A landscape with many valleys, sampled at points; each row gives a point and its height.
A ball rolls from a point to the lowest of its 5 nearest points, and stops where none of them is lower. Distance is the straight distance between rows; heights are no part of it.
q698 (h 462): [141  86 141 141  99 146  85 125 175]
q697 (h 407): [131 124 107 127 150 195 162 116 112]
q528 (h 477): [176 112 142 147 103 180 138 130 136]
q847 (h 490): [128 175 107 122 146 114 175 131  83]
q557 (h 357): [117 138 115 116 175 159 161 119 106]
q375 (h 645): [126 199  87 132 106 116 182 154  88]
q737 (h 283): [123  90 131 134 169 165 126 117 138]
q977 (h 588): [114 139  97 120 156 192 176 125 101]
q715 (h 605): [154  91 141 146 110 157 100 123 161]
q125 (h 347): [134 160 150 147 136  91 125 101  89]
q90 (h 583): [136 197  96 157  81 121 129 116  82]
q516 (h 837): [157 118 134  93 115  86 153 179 161]
q784 (h 504): [116 164 101 110 163 144 183 134  90]
q397 (h 226): [118 130 141 119 186 110 141 116 111]
q379 (h 861): [132 106 123  62 129  97 156 191 160]
q907 (h 460): [ 97  83 128 129  96 133  67 126 186]
q776 (h 751): [146 104 146 127  72 109  86 141 164]
q51 (h 275): [117 119 130 115 192 129 144 123 112]
q435 (h 370): [123 160 126 125 172 123 156 119  91]
q145 (h 517): [139 192 112 152 103 113 135 112  75]
q655 (h 122): [128 110 121 121 178 171 151 113 120]
q567 (h 500): [141 183 109 160  88 121 118  95  84]
q146 (h 496): [ 78  76 134 128 111 127  66 129 184]
q341 (h 891): [187 123 155 137  90 118 137 155 150]
q646 (h 295): [109 100 144 124 187 128 122 129 134]
q900 (h 574): [139 188 103 136 111 111 154 123  81]
q893 (h 741): [126 121 139  92  73  64 103 154 161]
q674 (h 369): [104 104 146 127 187 104 123 128 143]
q648 (h 899): [180 115 157 130  91 113 124 151 161]
q527 (h 627): [125 194  88 136 106 116 176 144  80]
q465 (h 387): [149 110 126 144 132 201 145 115 127]
q622 (h 438): [122 155 118 116 172 130 165 127  90]
q118 (h 457): [132 173 117 166  99 129 107  84  91]
q841 (h 64): [121  82 134 137 106 148  82 129 176]
q538 (h 337): [116  85 134 130 167 162 113 122 153]
q471 (h 610): [162  93 136 147 112 172 112 122 150]
q113 (h 600): [116 181  84 115 135 146 195 152  85]
q504 (h 527): [ 84  98 150 127 178  87 111 132 148]
q522 (h 689): [129 112 141 112  59  82  84 143 175]
q583 (h 699): [131  97 135 120  68 107  74 136 173]
q741 (h 482): [143 124 122 140 126 206 155 112 113]
q703 (h 838): [124 110 123  61 114  88 140 181 168]
q833 (h 461): [134 157 159 168 112  98 102  82  96]
q394 (h 349): [140 108 121 133 149 195 147 117 121]
q947 (h 262): [114 134 154 127 180  92 134 120 109]
q421 (h 596): [112 112 136 115  58  91  74 133 167]
q611 (h 638): [112 152  90 118 157 177 185 131  93]
q719 (h 533): [ 86  76 139 129 165 130  95 132 163]
q554 (h 530): [ 78  97 133 119  51 105  61 113 176]
q602 (h 399): [133 172 127 132 151 101 158 118  83]
q420 (h 564): [ 75  72 133 121 160 117  82 131 174]
q647 (h 813): [148 126 141  88 100  69 129 177 162]
q727 (h 853): [167 112 145 135  84 106 107 150 161]
q617 (h 400): [142 183 139 141 123  92 133 102  80]
q732 (h 402): [138 161 143 164 113 109 108  94  89]
q460 (h 434): [106  80 128 132 157 146  98 132 160]
q339 (h 297): [133 158 141 135 162  97 140 109  94]
q876 (h 239): [135 104 122 140 154 187 134 114 129]

For each start below, name every point that the ball comes to, in order.
q522 | q421, q554, q907, q841
q379 | q893, q421, q554, q907, q841
q776 | q698, q841
q719 | q646, q397
q341 | q528, q394, q655
q833 | q125, q339, q397
q622 | q557, q655

Two balls start at each pair of points below. Name the first point that both come to, or write -.
q732 / q602 | q339
q516 / q504 | -
q465 / q611 | q655
q648 / q727 | q841
